A landscape with many valleys, sampled at points; each row gives a point and its height.
A ball rolls from a point to whichever of its 6 nearest points has the largest drop for the distance, and stops where none of them is lower. Distance is the straight distance between rows; heights are no part of it.
Z_804 (h 862): [-15  39   4  22  -7  57   4  -3  -8   1  35   5 -29  13   1 -44  24  10
  21   3 -27]
Z_342 (h 229): [ 12 -38  20 -10  -8 -16  -5 -16  21 -46  -1 -34  46 -43  -2  26 -12 -11
 -18   8   5]
Z_906 (h 122): [  7  -1  -5 -17  22  -1   3   0   5  22 -13  19 -24  35  -1  25   0 -29
 -22   6   4]
Z_319 (h 297): [ -8   2  14  15  11 -18 -16  18  -6  -6  -6  14  28 -31 -14  -7  -8   1
  15   2   4]
Z_620 (h 164): [  2 -28  10  -3   4 -31   3  -7   6   0 -12  -2  23 -12 -12  22 -17  -9
 -12   6   8]
Z_782 (h 194): [ -9   3   2  16  -5  10   3  13 -10  18  -8  13 -15  15  -8  -3  -2   3
  13  -1   2]
Z_973 (h 133): [  9 -12   3 -15  26 -12   6  -5   7  12 -11  15   0  23  -6  32  -6 -31
 -20  16  11]
Z_100 (h 388): [  5  -3 -21  12  -1 -39  -7  -8   8 -27  -7 -34  45 -49  16 -20  -7  36
   6 -19  15]
Z_923 (h 220): [  8 -22  14 -13  20 -14   4  -7   7  -5 -10  11  27  10 -11  34  -8 -39
 -15  27   7]
Z_67 (h 371): [-11  22   7  21   0  17 -13  18 -12  13   2  19 -15   5 -12 -19   7   7
  23   0  -6]
Z_453 (h 263): [  7  26  -7 -44  -9  45   0   0  -7   0  19  11 -51  45  23   1  17 -18
 -12   6   2]
Z_92 (h 234): [ -5 -19  18   5   3 -18  -3   6   1 -14 -14   3  33 -22 -13  14 -15 -13
   3  13   9]
Z_235 (h 226): [ -1 -29   3   5  -8 -38   5  -2   4 -13 -13 -14  30 -30  -6  10 -15  15
  -5  -3  10]
Z_359 (h 293): [ 10 -16   4   3  -6 -31  -2  -8  17 -48  -1 -30  46 -54   5   0 -14  12
 -10  -6  17]
Z_30 (h 135): [  9  16 -10 -22   0  19   4  -3   3  21   1  12 -48  45  12   9   8 -25
 -20   1  -5]
Z_633 (h 168): [ -5  -4  16   6  13   0  -3  15  -7  -6 -14  24  13   1 -14  11  -6 -17
  13  17  17]
Z_366 (h 476): [ -9   8  -8  19   5 -24 -17  10  -5   8  -6  -7  31 -45  -1 -24   0  31
  16 -18  -5]
Z_223 (h 272): [ -8 -15  -6  17 -11 -20   5   4  -4  18 -11 -13   5 -10  -8  -1  -8  29
  10 -11  -4]
Z_621 (h 225): [ 11 -37  -1 -10   0 -50  16 -19  14 -19  -7 -24  31 -28   6  22 -18  12
 -29 -13   7]
Z_281 (h 352): [  9   3  -4  12   7 -33 -14  -7  12 -42   2 -25  55 -67  12 -22  -4  19
  -1 -14  11]
Z_303 (h 465): [ -8  -5 -10  23 -21  -4   8   3  -6  28  -8 -12  -2  -5  -7  -9   2  29
  15 -11 -17]
Z_506 (h 87): [ -8  14  14  16  16   7 -12  23 -14  -1  -7  30  -1  -1 -12  -5   3  -6
  19   6  10]
Z_101 (h 134): [ 18  25 -15 -52   9  29  -5  -3  -3  10   9  16 -46  47  26  14  17 -30
 -21   6   2]
Z_128 (h 434): [  2  25  -2 -13 -17  45   3  -3  -7   1  16   9 -48  40  12 -14  12 -11
   3   4  -1]
Z_605 (h 159): [ 19  25 -18 -67  13  32 -12  -1 -11   7   8  20 -38  47  29  18  21 -25
 -18  10   8]
Z_557 (h 120): [  4  11   4 -17  14  20  -7  17 -15  -5  -6  29 -11  35   0  11   8 -26
   6  16  23]
Z_334 (h 235): [ 15 -38  -8 -13   3 -53  15 -23  18 -19  -1 -34  27 -30  12  23 -16  16
 -34 -16   3]
Z_527 (h 184): [ 10  23 -11 -43  -5  37   4  -5   0   8  16  10 -54  46  23   3  16 -23
 -21   0  -3]
Z_603 (h 342): [  2  17  -5 -14 -21  36  22 -14   6  17  23   0 -50  43   7 -13  11 -15
 -19   5 -17]
Z_3 (h 85): [  4   1  -9   3  -8   4  16 -12   9  36   3  -2 -42  33  -3   3  -2 -10
 -20  -9 -20]
Z_948 (h 359): [ -2  -5  23  10   9 -14 -17   8   9 -28  -3  -1  47 -52 -10   0  -9 -12
   4   8   6]
Z_996 (h 99): [ -8  -4  -8  20  -6 -21  -6  10  -5  11 -12  -5  21 -27  -7 -15  -6  29
  15 -16  -3]
Z_7 (h 198): [ -1 -31  -9   5  -8 -34  13  -7   6  21 -13 -13  -4  -2  -2  12 -14  17
 -10 -14  -5]
Z_377 (h 387): [ -6   3   7  16  11 -26 -18  11   0  -8  -1  -1  44 -52  -4 -16  -4  13
   9  -6   2]
Z_468 (h 287): [  6 -31  26  -2  -5  -9  -7  -7  17 -35  -4 -17  47 -38 -11  22 -13 -20
  -7  19   3]
Z_340 (h 187): [ -1   2  -8   9 -18   8  18  -8   4  32   5  -5 -38  30  -9  -1   1   0
  -9  -5 -22]
Z_267 (h 384): [  5   0  19  13  13 -17 -23   2  14 -35   4 -12  54 -68   2 -12  -7  -3
   0  -1   3]
Z_897 (h 179): [  7 -29  10 -11  19 -24  10  -9  13   0 -14   6  17   4  -9  34 -12 -31
 -22  15   3]
Z_147 (h 121): [ -6  -8   5   5  -1  -5   3   7  -4  13 -12  14  -9  14  -9  12  -8  -4
   2   4  10]
Z_414 (h 454): [ -1  10 -15  17   8 -38 -17   1   3 -13  -2 -19  48 -54   9 -28  -3  30
   8 -18   5]
Z_697 (h 309): [  9 -17 -22   3  -5 -45   7 -13   8 -27  -4 -39  36 -33  18  -3 -10  40
  -4 -23  19]
Z_764 (h 119): [ -1 -22   2   2  -3 -24   8   2  -2  14 -13   2  -2   1 -12  18 -13  -1
  -6   0   4]
Z_73 (h 491): [  0  28  -3 -25  -7  52  -6   6 -18 -11  17  16 -45  35  18 -11  17 -10
  10   3   7]
Z_103 (h 116): [ 17  13 -15 -41  25  14  -6  -1  -4  10  -3  24 -29  48  15  21  13 -36
 -21   9  12]
Z_256 (h 574): [-12   5 -19  21 -15 -17  -8   4  -4  18  -9 -23  20 -26   5 -22   4  44
  22 -23 -16]
Z_169 (h 494): [ -1  27  -5 -17 -26  51  26 -21   3   1  36  -4 -46  43   9 -25  14 -10
 -14  10 -17]
Z_979 (h 327): [  9 -10  11   7  -3 -20 -10  -2  13 -44   0 -21  53 -60  -1  -5 -13   6
  -3  -4  12]
Z_800 (h 162): [ -9   4   9  14   3   5  -5  22  -9   7  -9  20  -5   6 -11   0  -3   0
  14   3   7]
Z_284 (h 757): [-17  29  -2  34  -7  35   0   2  -5  24  19   0 -11  -2  -8 -37  22  24
  29  -8 -37]
Z_447 (h 380): [  5  -9  23   6   3 -12 -19   1  15 -43   3 -17  54 -62  -4  -2  -9  -7
   0   6   1]
Z_146 (h 332): [ -3 -19 -17  13 -20 -22  12  -3  -2  25  -9 -20  -4  -4  -1   2  -7  27
   3 -18 -10]
Z_648 (h 218): [  2 -30  13  -2  -3 -25   1  -8  11 -26  -9 -13  40 -35  -7  18 -16  -4
  -8   6   8]
Z_402 (h 576): [ -9  41   6  -3   9  55 -17  13 -21 -17  21  25 -42  21  11 -28  23   0
  22  -3  -3]
Z_963 (h 248): [ -6 -12   7  10  -4 -25  -3  11   0  -2 -12   0  24 -22  -8   2 -15  11
   7  -1   7]
Z_187 (h 143): [  2   9   1  -5   0  18  -2  12 -11   6  -4  21 -28  35  -3   6   4  -9
   3   8  10]
Z_151 (h 155): [ 17   1  -9 -32  35   0  -3  -6   0   6  -7  25   4  38   3  31   5 -48
 -18  28  18]
Z_997 (h 28): [ -6 -13  -1  10 -12 -12   9   6  -5  21 -10  -2 -10   7  -8   4  -9   9
   3  -5   0]
Z_231 (h 197): [  5 -34   2  -6   0 -43  11  -9   9  -1  -8 -11  19 -17  -3  21 -17   8
 -22  -5   4]
Z_272 (h 685): [-11  35   2  -2  -3  53  -7  11 -14  -7  19  18 -43  28   4 -28  18   1
  16   1  -4]
Z_209 (h 250): [  5 -26  -5  -1  -7 -42   8 -13  11 -29  -4 -29  37 -36   6   8 -14  20
 -13 -11  15]
Z_205 (h 903): [-13  39   4  12  -5  61   3   0 -10  -8  32  11 -40  19   8 -38  23   3
  19   2 -14]
Z_967 (h 181): [  4 -12  14  -4  13  -4  -1   8  -4 -10 -10  22  16  10 -13  23  -9 -28
   6  22  18]
Z_743 (h 209): [  1 -24 -11   6  -2 -29  15 -11   5  32 -10 -14 -12   4  -3  16 -10  12
 -14 -16 -12]
Z_677 (h 236): [ -7  -1  20  10  12 -11 -11  19  -6 -11 -11  17  28 -21 -15   3  -8 -11
  14  13   8]
Z_63 (h 95): [  2 -29 -13   3  -7 -46  11  -9   5  12 -10 -25   9 -13   4  16 -15  26
 -15 -21  -3]
Z_492 (h 58): [-13  15  11  23  14  -2 -16  20  -7  13  -1  18   8 -18 -10 -20   2  10
  22  -3  -6]
Z_597 (h 201): [ 16 -39   6 -15   8 -44  11 -25  24 -24  -1 -26  34 -32   8  32 -16   0
 -36  -6   3]
Z_888 (h 657): [-10  14 -13  33 -19  13   1  -2  -6  31   2 -14   2 -10  -6 -28  12  34
  26 -13 -33]
Z_139 (h 200): [ -3   2  -3   7 -14  11  11   1  -2  26  -1   3 -33  28  -3  -1   1   0
   0  -4  -8]
Z_595 (h 157): [  3  19  -2 -25   7  36 -10  15 -18  -9  -1  27 -30  42   9   4  13 -15
   8   9  18]
Z_393 (h 360): [ -9  12   3  19  -7  23   1  11  -8  15   2   9 -26  18  -7 -14   5  10
  20  -2  -7]
Z_12 (h 422): [ -4  -6 -12  11  -4 -35  -7   4   0  -5 -11 -16  34 -39   2 -14  -9  32
  11 -15   3]
Z_849 (h 779): [-13  17 -13  30  -6  -3 -13   5  -3  31   0 -15  11 -23  -2 -33  12  38
  27 -17 -30]
Z_914 (h 210): [ 15 -35   2  -8  -7 -36   9 -22  19 -37   1 -34  36 -39   6  21 -16   6
 -27  -7  11]
Z_873 (h 392): [ 15 -30  18 -12  32 -12   2 -23  20 -10  -7  -2  34   1  -6  42  -7 -51
 -20  34  -2]
Z_885 (h 378): [ 15 -44  23 -16  14 -15  -1 -29  29 -24   2 -24  39 -20  -5  45 -10 -34
 -26  19  -9]
Z_657 (h 471): [  9  15 -35  20  10 -42 -11 -10  10 -27  -3 -37  48 -49  25 -31   3  43
  11 -21  13]
Z_188 (h 429): [-16  15   1  29   0   6 -10  15 -11  20  -1   8  -1  -9  -9 -21   6  16
  26  -7 -10]
Z_197 (h 620): [-12  28  -6 -13 -24  56  22 -16  -3  -6  35  -2 -43  36   7 -32  13  -4
  -4  11 -12]
Z_98 (h 433): [ -8   9   0  24 -19  27   6   3  -6  22   6  -2 -21  16  -9 -17   7  13
  19  -2 -18]
Z_772 (h 278): [ 13 -36  13 -15  23 -24   6 -20  21  -9  -7  -6  28  -8  -8  43 -10 -35
 -24  22  -3]
Z_678 (h 147): [ -4   9  10  -3  10  12  -5  18 -11  -2  -9  27 -12  22  -7   7   0 -16
  12   9  17]
Z_841 (h 175): [ -7 -10  11   6   2 -16   0  12   1  -3 -14  12  14  -4 -11  11 -12  -5
   8   7  12]
Z_964 (h 57): [ -7  23  13   9  22  19 -19  27 -17  -4  -1  39  -6   6  -7 -12   7 -10
  22   4  10]
Z_907 (h 356): [ -4  30   4 -23   5  46 -19  18 -24 -17  14  27 -39  32  12 -13  22  -5
  20   4  11]
Z_17 (h 153): [  1 -20  -5  -1   8 -26  13  -5   9  29 -10  -5 -16  11  -3  19 -10  -1
 -19  -9 -11]
Z_956 (h 117): [  4   2  -1 -16  14   9   0   6  -5  15  -9  22 -25  38   2  18   2 -23
  -9   9  12]
Z_509 (h 128): [  4  -1  -5  -7   8  -3  13  -5   7  31  -8  11 -35  33  -3  17   1 -18
 -22  -6  -7]
Z_443 (h 600): [ -9  23  -3  14 -24  46  19 -10  -3  12  18  -1 -34  27  -4 -25  12   3
   9   5 -20]
Z_850 (h 529): [-13  10  -4  27 -27  29  13  -5  -1  25  11 -11 -16  11 -11 -23   8  20
  19  -4 -27]
Z_941 (h 29): [ 13 -39  19 -13  -1 -27   3 -21  22 -30   0 -25  42 -31  -3  30 -15 -15
 -22   8   1]
Z_204 (h 290): [ -4 -20 -12   8 -13 -34   7  -1  -1   6 -10 -22  21 -22   1   0  -9  33
   3 -18   1]
Z_192 (h 96): [  9  12  -3 -30  12  25  -6   8 -14  -2  -5  30 -21  44   9  19  11 -29
  -4  16  25]
Z_670 (h 249): [  5  23  -4 -23  -3  40  -8  10 -16  -5  10  18 -44  44  15   0  14 -13
   0   5   9]
Z_834 (h 149): [  3  22   7 -14  16  29 -16  20 -20 -12  -2  32 -22  29   2   3  12 -18
  16  13  22]
Z_430 (h 224): [  1  10  -7   1 -16  27  15 -10   1  24  11   2 -45  39   1  -5   6  -9
  -8  -1 -12]
Z_82 (h 531): [-12   4  -3  25  -9  -2  -6  12  -8  22  -7  -3   0  -9 -10 -15   3  26
  23 -10 -13]
Z_264 (h 695): [-16  35  -5  23 -21  55  25 -16  -1   4  35  -3 -19  17  -8 -39  23  14
  17   8 -33]
Z_502 (h 79): [  2  22  -8 -34 -17  45  19 -15   3   0  30   1 -57  42  17 -13  14 -19
 -20   5 -16]
Z_195 (h 400): [ -2 -12 -20   9 -10 -37  -1  -3   2  -9  -7 -29  31 -36   7 -14  -8  39
   7 -21   9]
Z_528 (h 530): [-11  25   4  16  -3  39  -6  13 -10   8   9  16 -33  20  -2 -23  10   8
  22  -1  -6]
Z_732 (h 625): [-13  12  -8  27   0  -6 -14   8  -9  23  -4  -3  12 -27  -6 -26   5  33
  25 -18 -16]
Z_945 (h 118): [  9  13  -6 -28   6  25  -3   5 -10   7   1  22 -34  48   9  12  12 -24
 -12   6  13]

Call two points neighbours if one is among the 6 nearest of the other. Go from one point of each pair to the other, from neighbour to neighbour, staying as low as possible. Name the highest point that can't be avoided.
Z_502 and Z_996 | Z_963
Z_492 and Z_997 | Z_678
Z_3 and Z_502 | Z_527
Z_192 and Z_941 | Z_597
Z_502 and Z_63 | Z_231
Z_3 and Z_192 | Z_509
